Each row is a point on a landscape with many peaks, with its height.
A climber steps from a point to the highest of its 2 nearest points, and stops where none of them is higher. Distance is the straight distance between rows; heights are no part of it.
riza: [160 134 165 116 122  96 124  94 131 177 119 165 137 102 154  89 164 125
 153 121  88 183  92 135 117 119  57 104 180  90 109 133 133  87 144 178
 177 165 110  61 151 134 107 148 165 141 128 113 153 100 138 101 111 132
 126 111 138  89 104 123 113 117 121]  h=40.2
genon: [106 108 154 118  97 133 100 120 137 115 140 108 123 138 148 143 140 116
 142 134 121 123 138 136 179 124 138  99 136 125 172 143 121 154  91 104
 158 135 123 104 109 150 131  98 121 102 127 189  88 146 128 133 149 114
 101 152  74 132 156 148 125 120  91]  h=10.3
visu: [109 137 103 120  81  80 114 157 143 130 180 142 121 162 106 185  74 142
 101 160 146 116 163 150 160 116 156 143  87 146  88 111 132 149 154  95
 150 131 130 139 105  58 146 161  67 201 139 138 111  94 112 185 162 149
 142 169 154 187 128 111 118 169  90]  h=7.3
nugo: [114 148 178 136  83 139  97 102 144 160 109  90 118  90 132  95 140 119
  68 140  98 133 106  78 151 130 139 130 173 110 159 117 109 172 148 156
 117 151 126 157 123 167 161 146 129 125 119 134 143 138 135  78 117 104
 131 140  76  94 114 144 141 142  84]  h=8.8
seker: [132 148  50 135 123 177 162 139 104  58 128 137 174 168 131 148 177  85
 134  93 170 141 166 147 108  99 102 185 100 183 131  97 112 130 145 123
 149 112  64 103 169 106  95  87 119 150  71  85  62 148  93 183 136 127
 116 110 117 152 137 117 139  94 173]  h=53.1
mosob: [168 110 114 173 108 188 148  90 115 123 109 161 108 116 133 127 112 144
 122 154 130  79 141 105 126 102 116  65  77 106 177 122 111 133 120 104
  60 128 138 131 161 179 168 166 132 132 179 154 143 131 159  93 107 119
 181 120 130  96 130 114 118 125 103]  h=13.9
Bef: [187 114  89 123 131 139  60 115 111 153 134 166 108 148 120  57  98 113
 131 120  99 147 129 110  81 154 128 129 133  70 119 124 124  97 117 152
 133 157 104  67 184 128 155 116 123  86 133 129  56 126 150 136 166 145
  74 113 106 127 126 147 116 124 121]  h=11.1
fori: [138  53 140  87 154 138 100 191 154 185 113 109 114 158 101 120 127 160
 137 130 135 112 166 132  96 137 203 131 135  80  91 173 122  99 110 136
 140 173 121 154 124 110 143 146 143  75 156 118 139  97 119  95 136 160
  95 128 106 134 147 165 128 135 119]  h=44.1
bivi: [165 135 102 131  91 143 137  88 102  56  98 159 114  46 164  83 115  95
 203 139  80  97 123 172 118 123  99  95  98 137 185 150 134 156 107 136
 130 159  94  79 175 147 120 135 141 119 161 100 130 131 153 172 142  88
 107  63  97 174 102 102 122  91 125]  h=49.8
duluf: [104 117 151 136  90 182 106 103 173 164 123 113  89 149 140 107 153 149
 126 125 160 134 156  81 181 103 177 106 157 131 135  88 110 141 129 136
 115 160 167 158 109 144 156 121  96  93  86 187 104 136 130 120 153 133
 111 180 100 137 179 168  92 149 124]  h=11.7
galob: [128 145 100 139 108 132 142 138 120 176 121 134  96 142  81 118  83 154
  79 101 131 150 128  92 101  96 156 148  93  79  52 102 117 124 178 199
  63 127 174 204 145 105 144 143  72 155 133 126 128 121 109 118 118 114
 162 150 173 153 137 113 118 155 112]  h=10.7
Miler: [105 177 140 178  82 132 187  75  87 105 121 157 134  93 166 160 145  91
 160 166  96 157 138 160 131  93  66 111 164 192 179 119 140 152 113 119
  82 113 122 107 135 202 129 139 177 179 150 110 135 107 140  83 122 103
 145 106 154 118 157 119 129 108 135]  h=45.6
Lemi: [105 117 122 113 148  63 118  91 110 124 181 147 180  88 174 133 105 153
 150 107 134 174  82 120 132 154  94 124 119 158 159 109 137  99 154 140
 178  84 132  98 145  87  83 110 146 169 146 124 104 151 137 168 179 153
 147 137 150 124 106 133 110 160 166]  h=44.2
zal: [134  94 138 120 144 136 154 144 122 102 108 135 144 112  68 128 141  94
 182 156 110 114 116 131  86 136 173 120 175  83 145 167 159  94 153 100
 146 111 135 113 120 127 150 156 168 126 180 125 159  78 157 128  85 152
 138  50 124 108 127 104 186  90  92]  h=24.3
Sodu: [101 160 136 109 187  79  87 153 105  96 109  64 117 102 126 124 143 127
 115 122 129 140  69 163 168 128 126 157 123 171 168 101 162 114  75 109
 156 115 128 156 132  91  29  95 123  88 111 109 144 169 114 129 130  99
 112 145  99  86 106 172 166 111 196]  h=62.2
zipo: [ 89 130  96 132 143  89 170 164 115 104 148 164 170 137 142 178 156  92
 156 125 161 165 107 173 138 106  91 147 153 177 127 108 142 123 109 137
 140 113 133 125 118  92  74 133 146 127 147 153 116 112 103 112 136 117
 117 137 137 121 163 137 145  94 129]  h=6.8
vagug: [ 89 145 144  73 163  85 171 163 137 142 135 137 145 121 131 134 167 146
  65  93 155 125  80 110 104 135 114 164 168 130  73 123 127 127 138 183
 165 147 117 162 111  95  90 162 117 133 106 114 149 140  91  88 104 119
 147  93 139 117 128  97 159 143 140]  h=52.4
Resit: [172 141 122 134  86 156  89 114 132 183 124 110 103 149 107  63  99 110
  79 140 101 145 132 112 102 135 159 147 143  78 128 137 105 133 135 145
  96 168 105 147 163 140 175 115 137 108 106 115  73 146 126  92 127 135
  97 152 105 110 123 143 111 147 111]  h=10.0
renis: [ 75  99 113 140 118 126 144 137 184 158 166  88  83 172  96 163 108 114
  88 156 102  92 166 121 107 116 219 153 164 117  84 177 131 189 171  71
 118 147 111 133  81 135 180 128 146 183 114 147 127 176 132  78  93 180
 146 147 161 161 120 114 116 171  34]  h=14.4
Nid: [160 174 121 155  82 153 204  79 113 129 118 187 159 123 161 121 167 135
 143 162 114 158 142 153 110 123 106 110 142 141 152 144 111 180 138 156
  70 115 128  76 145 209 134 154 169 196 121 103 132  68 126  83  96 139
 131 104 176 100 180  79  98 122 137]  h=47.6
nuv: [106 102 118 183 136  99 109 131 115 134 124 149 108 136  74 160 125  92
 145 165 123 103  94 118 112 108 171 109 164  72 170 108 155  90 140 120
 125 130 177 136 112 112 166 157 167 132 193  96 197  75 170 116 107 168
 150 121 118 142 110 100 161  91  53]  h=26.8
dif: [145 117 137 131 107  94 140 142 180 123 145 107 141 175  95 201  91 134
 114 139 132  91 202 157 139 138 138 128  87 148  43 162 136 114 168  66
 131  93 126  94  82  97 160 151  95 205 111 147 112 123 119 191 121 170
 117 144 186 184 111  88 122 155  78]  h=8.3
falif: [145 103 115 164  92 133 120 122 120 132 137 177 142 104 127  94 113 108
 145 137 140 148 124  90 131 110 128  74 120 121 186 117 143 117 154 136
  88 129 164 117 172 181 161 155 167 123 199 134 137  93 180 113 148 114
 158 137 115 114 137 147 105 113 122]  h=15.6
zopuz: [ 96  93 137 171 108 176 145 124 173 162 153  87  71 138 121 141 112 170
  64 136 135  85 168  74 106 117 209 105 119  88  61 187 116 174 161 105
  65 160 114 141  91 165 194 136 103 122 103 146 157 187 112  96  88 106
 148 147 138 168 102  93 112 160  78]  h=11.9
Gepam: [ 91  79 163 138 136 116  88 144 151 171 138 137 120 170 172 135 119 152
 120 145 146 105 145 149 168 129 134 113 106  77 167 193 121 181  99  90
 133 145 137  92  71 115 146  82 149 121 164 161 145 126 122 130 130 136
  92 181  88 128 101 153 119 173  58]  h=8.9
zivug: [131 179 133 147 124  85  94 103 116 133 126 146 145  90 126  93 135 116
 127 121 132 210  83 137  98 143  59 122 174 123 170  89 136 109 160 183
 140 127 102 113 167 111  91 163 136 122 149  86 117 108 120  95 154 116
 118 106 133  90 115 104 126  95 138]  h=37.3
Soli: [195 121  95 135 103 133 157 129 152 121 153 183 143 163 125 155 134 128
 137 136 123  82 147 141  76 117 136 131  96 126 115 152 116 123 158 146
  99 108 112  55 109 116 172 161  84 147 126 113 119  91 124 131  84 147
 169  74 163 168 146  72 148 116  92]  h=69.4
Zani: [128 128 133  88 134 128 138 103 133 114  78 100 137 126 102  78 145  65
 126 107  98 101 113 125 121 178 141 152 180 127 104 171 142 130 113  82
 209 143 111 106 141 179 101  90 157 108  84 148 136 133 139 119 121 134
 101  71  94  97 161 154 163 108 144]  h=20.2
Batod: [ 84 145 145 143 147  73  98 126  88  95 128 109 116  82 194 154 161 122
 147 115 104 150  53 183 183  96  87 107 123 163 197  93 145 146  61 145
 157  96 159  94  90 104  50  98 153 103 138 106 188 156 129 119 123  85
 130 136 118 110 107 191 127 118 149]  h=56.7
zufod: [155  77 141  70 154 127  56 194 190 168 159 123 151 147 130 106 125 157
  98 131 142 125 139 137 125 140 159 131 105  90 125 169 115 138  86 152
 157 179 117  91 117  92 114 120 154  60 122 107 129 144 125 127 146 118
  91 147  66 117 118 156 101 146 130]  h=47.7
Zafe: [118 185 114 134 116 142 124 111 108  82 118  90 104  75 102 153 135 126
 106 151 110 121 102 133 145 120 100 139 129 170 117  71 147 138 134 136
 109 106 110 177 136 143 122 121 109 156 104 130  68 160 113 149 121  84
 153 105 145 128  96  84 141 122 117]  h=31.8
vas: [141 121 118 130 139 123 112 118 115  62 180 171 146 104 152 162 145 172
 146 125 151 122 104 105 139 164 112  90 100 141 158 102  99 172 142 180
 132 112 168 126 110  92 157 112  85 144 125 138 108 105 110 186 143 124
 143 118 112 172 105  70 115 154 137]  h=21.7
roz: [175 140  85 134 135 172 110 102 117  64 109 143 133 116 146  58 110  89
 162 106 131 113 131 132  95 146 131 126  78 151 192 132 110 116 104  96
 123 146 102  73 204 148 127  91 132 106 118 104 109 135 146 180 161  82
 134  82  89 149 112  86 128  81 190]  h=52.8
ketos: [ 71  67 116 117 149  94  76 190 100 125 138  77  73 183  80 153  81 157
 131 170 122 105 163 146 124 135 184 144 113  85 139 139 134 163 125 110
 105 199 130 194 119  88 158 116 145 129 178  92 154 124 113 142 144 194
  70 182 124 166 127 176 116 159  78]  h=33.2
fus: [ 80  62 129 147 159  72  98 105 111 158 150 161 139 119 129 140  77 133
  94 108 138 117 118  52 147 153  87 116 114 123 150  94 159  85 139  92
 156 123 171 141 117 109 138 125 123 139 179 141 180 148 163 154 168 165
 165 172 129 127 109 179 123 176 125]  h=16.0
gubuf: [113 125 155 143 130 135 129  42 120 155  90 128 141 154 204 104 131 127
 169 104 110 130  96 119 124 153  88 132 168 168 169 116 133  87 115 126
 156  84 131  95 134 147 129 104 124  91 110 155 112 143 145 137 133 158
 123 128 145  98 140 199 103 126 172]  h=51.5
Mes: [161 149 165  90 141 135 121 112  90 116 112 103 148 121 194 105 158  72
 158  83  82 144 140 195 150 131 120 165 133 143 155 185 125 138  67 107
 212  95 117  53 162 180  91  67 187 101 124 112 167 132 127 135 130 134
  97 143  85  69 136 158 140  68 136]  h=45.2
geso: [120 102 141 190 118 131 109 116 147 164 164 138 113 138 180 129 130 128
 116 133 136  95 123 122 168 134 148  68 109  55 184 164  87 200 133  98
 133 127 167 137  95 164 141 125 192 157 165 142 178 131 150  99 143 145
 146 176 113 145  92  98  99 162  64]  h=7.4
Vuva: [122 127  82  87 169 107 189 165  96 132 127 116 125 137  95 125 135 136
 102  92 135 118 137 150  72 123 116 193 110 135  80 144 141  97 116 133
 160 125  88 189 133  87  78 150  96 157 139  87  90 147  89 136 105 142
 133  72 172 116 126 106 176 122 157]  h=57.4
feko: [ 86  95  92 175 145 102  91 154 105 104 114  92  76 163  80 163 110 131
 103 129 134  74 112 129 128 127 151 125 140 112 137 121 135 107 120 140
 107 168 181 192 103 107 171 120 111 104 173 104 165 106 131 144 138 168
 128 154 126 164 112 135 129 116  70]  h=29.8
susur: [ 91 138  93 139 137 107 201 134 107 134 138 205 143 146 128 181 142 115
 131 128 175 139 114 129 109 111 106 134 123 175 117  96 149  92 151 124
 111 111 163 158 149 118  97 164 161 175 147 141 132  99 148  86 118 133
 161 131 184 110 175 107 150 116 133]  h=8.0
Fom: [121 111 128  71 145 115 130  90 156 158  87  91 117 168 104  78 104 110
 125  99  95  79 112 102 113 182 134 162 133 135  67 209 178 132 102  95
 136 137 146 135 101 153 120  81 151 109  94 157 127 180 144 132 125 135
  83  88 131 120 151 168 141 142 146]  h=18.6
dutok: [133 157 142 147 107  87 182 107 107 142 138 171 123 119 189 152 143  87
 100 117  96 165  81 173 125  89  75 162 192 169 149 107 130 158  88 128
 129 118 150 139  95 165  99 170 203 179 148 136 159 117 120  35 109 109
 163 126 141 119 141 119 134 114 113]  h=49.0
lik: [138  98 144 138 169  76  82 131 113 139 141 149 143 107  88  92  60 149
 115 107 135 163  92  50 116 156  93  90 125  85 113 110 136  73 172 142
  98 140 163 121 155 108 143 114 115 112 172 121 178 118 161 148 149 158
 174 160 142 135  97 146 112 137 130]  h=13.8
Daka: [177 134 123 145 116 165 137 143 128 159 120 142 132  96 117 100  93 167
  93 140 142 132 138  82 112 113 124 118  72  75 129 133 104 111 136 157
  38 119 122 165 171 127 159 147 104 127 142 120 117 141 134 114 101  86
 185 125 138 104 116  85 119 170 143]  h=12.2
roni: [166  88 133 105 142 122 136  81 156 167 136 171 138 129 209  94 143 126
 163 123  97 112 104 143 126 122 106 120 132  72 114 193 120 125  98 158
 166 136 109  39 112 141 126 121 170 104 112 154 122 162 124 101 122 111
 111  97 104 132 126 108 105 145 119]  h=43.6
les: [184 142 122 124 173 101  57  91 108 137 133 167 107 136  99  46  82 127
 126 106  90 170  78  85  91 159  77 115 133  71 101 119 131 112 157 170
  88 152 127  77 182  98 140 123  95 100 152 119 121 116 145 147 127 160
 135 120 159 134  84 133 124 128 123]  h=12.3
gerin: [108 109 142 149 143 135 114 115 105  83  92 116 125 112 118  67 128  81
 153 117  95 116 114 110 152 163 133 131 170 158 171 122 159  60 117  86
 137 135 128 106 175 159 110 124  62  43 133 124 168  75 164 140 151 129
 108  96 107 118 156 160 129  61 194]  h=18.8
mev: [136 120 156 158 116 166 152 131 186 138 114 110 107 142 102 202 134 157
 100 143 135  81 167 105 119 128 164  91 101  99  30 149 114 109 189 124
  83 101 130 113  87 127 188 152  88 166 105 153 150 134 119 135  79 118
 149 134 178 169  90  57 118 154  81]  h=9.8
Ziro: [152 137 142 162 132 152 153 186 167 127 151  98 132 168 113 189 147  99
 124 150 125 129 151 191 124 115 178 137 144 133 111 175 101 172 113  78
 103  95 134 119  53 133 150 121 163 150 144 126 157  97 121  76  70 129
 141 137 135 135 110 106 146 105  57]  h=4.4
kovot: [134 104 185  98 158 134 118 107 139 138 131  99 173  87 125 105 157 175
 151 124 120 136 131  65 146 175 106  87 130 121 128 132 144  78 192 121
 182 142 125 111 148 179  69 104 168 127 108 115 169 135 141 127 126 149
 179 135 110  96  89 157 135 136 165]  h=16.7
Vozav: [144 153 168 155 119 138 181  82 127 158 121 181 147 150 164 124 154 122
 105 136 147 108  99  95 118 153 119 107 138 104 117 150  92 144 142 147
 108 124 152 118 101 178 138 144 130 155  92 136 165  87 116  79  92 154
 148 110 195 108 146 119 129 146 120]  h=51.2
kefov: [117  71 148 103 158 163 160 174 126 175 120  92 138 172 124 165 126 131
 153 119 120 114 217 164  98 132 198 171 130 125 103 203 127 131  91  70
 139 126 118 148  77 121 170 129 146 119 155 139 142 103 100 103 100 176
  92 122 124 112 166 179 185 106 101]  h=40.1
kabe: [163 105  97  86 140 123 102 115 105 161 142 106 130 111 191 134 107  89
 129  77  76 107 125 200 129 133 112 186 101 139 149 183 156 139  52 125
 182 117 107  84 148 128  98 117 183 110 155 116 101 169 138 116 156 130
 121 131 101  92 120 155 125 101  99]  h=47.8
Bovuf: [134 138 104 101 169  91 105 173 132 160 155 126 128 137 128 104  84 143
 149 127 149 145 119 137 108 142  83 155 112  98 102 124 129  83  97 144
 121 164  97 155 148  27 110 136 108 105 164 110  96 141 128 132 167 123
  86 155 118 132  93 142 127 121 148]  h=40.4
nis: [101 121  85 140 123  82 122 160  80 103 181 145 153 111 121 193  81 154
 116 143 148 127 137 141 166 110 125 161  81 181 136  89 146 124  97 121
 156 118 117 165 103  68 128 154  78 168 163 122  81 124 113 177 157 145
 121 148 133 154 122 140 146 143 141]  h=6.2
mebu: [118 151 109 138 140 184 166 113 106 114 107 108 156 141 174 115 134 151
 160 113 153 131 144 133 106 119 146 170 105 164 167 113  86  81 122  87
 142 106  64 150 185 100 113  81 102 132  77 128  79 177 109 172 144 128
 117 132 111 103 124 145 131 148 204]  h=49.7
beb: [111 100 103 119 123 116 140 106 127 145 144  84 100 167  97 140  83 134
 100 121 114  76 131 103 123 157 150 132 113 111 101 180 138 144 133  80
 120 133 141 164  92 149 138 116 123 159 141 163 105 170 152 124 132 181
 125 120 160 139 124 150 135 159  76]  h=16.6
Nivav: [148 148 144 150  92  98 113 134 152  71 161 147 121 122 122 221 170 134
 119 155 145 121 120 152 154 127 114  81  91 168 107 108 111 178 171 162
 130  93 156  82  85 121 129 149 110 202 104 122 135  89 124 160 129 113
 148 145 153 189 111  59 119 124  79]  h=23.6
geno: [116 115 155 126 111 125 126 142 143 103 137 110 140 109 130 126 127 162
 113 106 158 106 121  75 148 139 130 104 124 154 138 129  97 130 127 156
 109 124 161 159 103 127 166 106  77 101 113 128 150 121 113 173 132 108
 164 121 117 166 114 118 131 152 157]  h=20.1
ren: [ 76 154 137  97  93  77 106 206 128 143 126  83 150 178  78 137  58 139
 136 141 152 188 179 127 132 107 132 173 160 139 101 101 117 136  96  97
 132 145  87 171  81  71 128  97  86 110 145 101 143 147  99 147 151 130
  58 161 104 135 155 192 140 123 160]  h=35.0
zavig: [142 163 123 144 113 165 191 136 131 170 117 142 160 147 167 138 133 166
 141 161 148 128 173 143 131 113 111 159 108 139 106 113  77  90 105 132
  98 120  78 163 132  96 154 121 100 136  85 125  74 126  84 120 114 137
 115 138 149 109 134 133 133 151 188]  h=46.8
kibif: [132 103 121 116 123 104 150 126 117  84 122 141 158  87 189 109 168 113
 200 116 102 134 106 177 135 105  88 122 104 117 179 176 119 137 107 146
 142 129  92  69 144 113 101 113 164 138 144 112 141 159 124 144 137  94
 120  92  93 145 122  85 128 115 121]  h=46.9
lagam: [140 117 105 158 120 168  87 147 139  99 106 133 105 149  65 111 111 124
 165 127 139 137 158 110 147 111 136 103 131 122  73  78 131  71 175 141
  67 135 164 141 148 124 188 124  82  90 109 180  97  83 140 181 141 103
 112 152 108 166 151 120  95 102 139]  h=22.3
tos: [ 89 159 154 117  77 117 102 179 155 156 129  63 116 163 111 148  88 162
 115 151 134 182 201 114 144  89 144 155 155 144  68  89  94 148 133 134
  78 151 120 179  92  86 179  91  89 125  84  99 117 153  92 177 145 120
  95 206 135 180 100 162 108 174 134]  h=33.1
bidi: [140 191 123 144 114 189 144  69 119  56 117  81  92  77 135 150 148 127
 139 185 109  76 143 162 169 120 106  97 111 164 180 114 122 184  97  73
 115 126  95 133 167 180  87 122 115 135 100 142 103 167 122 131 119  91
 149 108 123 106 109  73 113 116 148]  h=29.3
fopud: [ 87 108 129  99 153 116 129 195 126 140 143  88 122 206  97 174  75 154
 164 139 148 114 193 195 141 136 189 155  72 104  94 183 133 180 100  64
 130 140 104 124  63  83 158 130 123 151 159 134 145 102 103 154 138 187
  70 150 157 161 140 174 141 148  81]  h=36.7
nik: [165 163 141 135 117 209 133 102 140  53  89  94  95  86  96 168 203 141
 147 167 117 111 155 172 174 109 115  72 109 161 134  77 119 169 136 152
 104 142 138 123 139 182 127 150 116 136  92 135 118  90 135 147 105  78
 115 146 141 111 135  89  93  83 129]  h=27.0
vatob: [ 98 168 130  87 166 146 121 113 117  82  97  89 109  91 166 103 168 121
 110 107 124 111  68 157 151 121 142 188 146 194 212  98 140 137 131  91
 168 101  87 144 188 123  46 116 103 128  81  85 136 198 118 155 128  88
 162 118 122  91 115 122 134 145 226]  h=56.8
Gebal: [105 126 130  93 186 111  98 115 123 133 138  98 139  77 164  96 117 175
 126 103 123 153  79  95 131 168 117 148 156 145 133  84 138  97 148 138
 191  99 115 141 160  86  68 110 132 115 120 127  83 203 150 159 159 132
 143 142 108 110  89 163 101 167 178]  h=48.2
lak: [ 92 105  97 164 123 141 117 142 123  90 107 132 111 124  73 131 132  79
 147 143 125 133 132 122 151 119 118 129 169 175 116  78 162  73 137 115
 103 144 128 129 141 129 134 141  88  73 134 183 120 109 151 122 154 100
 127 117 104 129 179 144 127  79 121]  h=20.6
sif: [ 63 143  84 159 140  72 130 187 101 148 171 187 129 130 106 220 131 158
  93 154 164 103  95 140 152  92 162 159 101 116 121  69 143 115  96 137
 162 129 158 178 107  43 103 181 115 159 164 115 152 119 120 131 142 131
 119 150 126 143 145  76 152 134  83]  h=4.8
kifig: [ 62  89 142 136 101 110 141 141 141 174 127 134 118 135 117 133 105 154
  78 108 164 113 155  25 141 116 132 122 120 118 118 100 133 138 145 117
 111 122 172 193  90 140 165 104  75 139 146 153 173 164 134 160 140 117
 181 158 124 159 133 143 134 176 112]  h=18.3
mutun: [197 133 128 142  97 185 112 114 134 124 124 144 115 134  81  98 134 153
 133 137 136 137 152  95 118 133 151  84 113  94  77 116 113 133 191 170
  88 110 155 120 136 170 195 141  97 134  87 149  85  74 124 160 119 132
 111 125 130 168 142  80 108 127 123]  h=23.7
Laf: [150 134  72 145 118 165 107 116 117  41 135 126 140 130  94 126 138  95
 140 102 136 129 159 117  99 153  99 140 109 203 133  76 123 105 154 131
 127 106  96 100 168 119 155  93  85 111  85 109  78 138 133 205 158  92
 126  96 115 184 138 114 121  80 189]  h=56.0
regak: [ 99 174 140  85 153 149 141 130 139 139 132 112 132  85 166  74 156 162
  84 101 147 131  83 106 132 121 145 171 155 151 126  95 115 143 129 178
 163 100 121 163 150 121  88 129 101 114  77 124  85 179 117 132 129  94
 162 114 126 119 125 131 106 170 185]  h=52.3
tabi: [174 104  67 128 163 125 145 121  96  80 130 138 131 138  79 153 123 148
 128 113 123  78 140 136  77 143 112 141  64 126 129 136 147 108 157 145
 123 114  98 127 140 113 148 163  75 145 157 104  88 119 118 170  97 149
 168  65 160 159 133  95 165 114 125]  h=63.6
radiz: [131  87 127 144 111 100 105 129  94  93 138 141 161  87 118 103 105  72
 136 112 107 116 121 122 135 145 119 110 148 154 187 144 184  89 123 107
 145 140 127  95 148 168 136 147 142  63 193 114 178  97 165 143 159 139
 149  94  95 120 123 186 128  67 131]  h=17.3
niz: [172 121 184 102 168 162 138  92 143 163  87 111 125 109 142  57 150 153
 121 132 125 120 133 105 118 171 142  98 123  90 104 159 119 115 151 114
 159 147 122 124 154 195  93 119 146  94  65 119 154 128 118  99 110 135
 150 114 147  87 117 140 103 159 182]  h=14.8
nenu: [127 140 145 142 157 163 169 195 138 136 120 128 103 162 106 186 183 124
  93 156 137 148 133 170 145  83 154 129 171 156  95 107  97 168  83 105
 110 124 170 176  61 108 120 154 176 152 117 165 160 117 108  60  71 103
 138 152 135 110 151 143 170 119  77]  h=4.3
Vavo: [109 178 131  73 135 119 109 186 167 152 122  92 127 162 108 108  95 129
 126 132 138 147 115 128 109 122 112 182 166 132  85 163 123 130  88 131
  97 155 104 167 109  57 132  81 121  99  94 123 107 161 103 114 125  95
  70 140  87 130 117 122 158 119 145]  h=37.2
kise: [195 151 131 127  96 168 117 125 166  70 126 142 139 138 102 173 174 105
 138 129 128 115 159 145 131 124  96  65 114 158  73 101 127 126 176 174
 120  97 123  77 112 178 155 155 136 142  92 124 106  95 146 178 117 127
 106 136 159 178 123  78  89 105 126]  h=25.2
bal: [153 148 105 191 105 156 146 130 162 134 156 126 112 126 141 181 165 127
 120 172 127 110 129 162 148 115 155 108 118 103 123 149  88 195 128 115
  85  94 156 142  94 150 124 150 172 193 140 137 135 108 138  65 108 113
 153 134 156 128 107  73 101 136  60]  h=5.7
bir: [ 90 164 107 123 131 108 159 203 132 112 137 141 119 150  86 172 141 107
 127 144 177 176 117 174 156  65 124 127 146 156  86  56 138 147  99 113
 100 120 173 172  89  83  82 134 133 135 136 164 129 131 111  94 113  98
 109 179 142 116 150 165 125 106 110]  h=5.6
konis: [186 121 150 106 152 134  81 185 166 130 130 141 140 122 124  58 155 135
 146 117 173 153 122 127 127 125 144  97 149  82 132 143 112 104 108 172
 118 168 135 109 149  84 109 124 129  53 110 115 138  91 114 130 133  96
  92 135  74 117 132 102 117  86 159]  h=44.6
deze: [ 80 146 145 128 110  66 149 111  98 113 126 158 119  63 206 145 165  96
 158  95 107 171  59 168 161  95  89 128 151 147 164  90 148 173  89 172
 171 102 146 118  96 167  70 155 200 161 146 114 165 145 147  57 142  94
 142 120 139 151 141 142 106 123 142]  h=52.2
nobef: [121 200 127 138 122 106 116  73  68  78 109 145 123  44 116 136 116 132
 126 155  87 159  58 119 111 144  75 118 124 148 190  79 148 173 173 173
 113 113  94 120 171 132 140 150 114 161 135  92 125 131 125 151 119 103
 155  79 142 120 108  85 145 140 143]  h=34.4
vap: [136 152 166 149 113 159 150  42 110 142 111 144 126 156 156 107 111 160
 134 138 140 134 103  75 122 149 108  88 137 108 139 127 100 123 127 121
 114 102 129 105 122 168 151 108  88 116 105 176  88 140 124 120 109 183
 119 122 176 109 142 155 117 162 140]  h=55.6
tada: [154 133 174 131 115 158 107 112 131 156 125 145 137 142 183  81 152  90
 169 106 112 167 154 144 147 137 143 115 157 132 170 137 137  96 102 105
 165  95 146  97 171 189 103  97 168  79 121 138 127  78 160 113 151 149
  90 170  97  66 140 176 116  97 170]  h=48.0
fas: [148 154 129 121 112 120 146 154 143 182 154 172 171 141 159 116 110 159
 136 132 190 182 138 119 108 120 126 123 102 105 116 103  92  94 138 191
 112 150 124 152 133  64 128 164 108 136 122  93 106  85 102 110 141 152
 111 152 152 119 139 126 126 147 173]  h=43.9
gad: [147  85  97  47 125 122  82 141 164 174 146 117 144 171 172 130  90 130
 134  98  97  93 165 158 123 130 117 188 112 123  96 171 160 127  65 140
 167 146 117  90 126  95 118 125 188  87 141 101 116 151 138 120 155 155
  75 168  97 105 122 182 100 142 116]  h=51.3
zeze: [123 120 161  97 157  88 138 118 145 123 128  81 198 115 142 115 169 111
 123  86 136 128 128 124 141 176 119 129 135 139 139 165 146 134 147 104
 201 104 120 122 119 155  74 110 185 126 109 119 148 153 130 125 146 151
 133 109 106  99 120 169 157 126 158]  h=18.5
nabuk: [129 160 113 126 122 123 185 144  99 133 102 147 112 118  51 137 112 123
 101 124 154 177 139 116  76  98 119 141 104 150  86 102 147 121 185 150
  84 101 138 194 144 164 113 152 121 159 146 118 115 107 118  94 100 101
 177  98 185 110 164 102 139 135 163]  h=9.4
dup: [125 116 148 118 163 164 181 108 101 114  71  95 136 111  90 119 161  85
 140 150  94  97 155 143  98 155 145 146 150 123 148 188 158 114 123  51
 166 137  94 146 133 161 125 129 168 137 116 150 150 143 126 128  84 129
 121  55 102  76 149 117 202 105 120]  h=21.9
Lubo: [126 110 181 110 116 174 126  72 149 173  83 115  80 119 119  55 133 157
 113 100 141 127 132  59 145 135 182  97 140  86 120 116 129 117 147 162
 116 150 182 155 142 188 131 122  75  73  63 168 159 129 130 115 137 117
 139 127 127 105 188 150 118 147 183]  h=13.1

Two climbers start at each pair of points below. Name the first point that both come to, or write never.
Gepam and Fom: Zani
Resit and zopuz: never
dif and bal: Zani

Where does a climber stop that starts at each point below?
nik: Laf
geso: gad
sif: gad
nis: gad
dup: gad

Call two points neighbours if one is among the 2 nearest of the other. Go from one point of each pair to the other, from neighbour to neighbour, staying as high as possible. Name the lowest point that can't be avoided.
Sodu and vap: Miler
Sodu and Soli: regak
gad and Soli: Mes
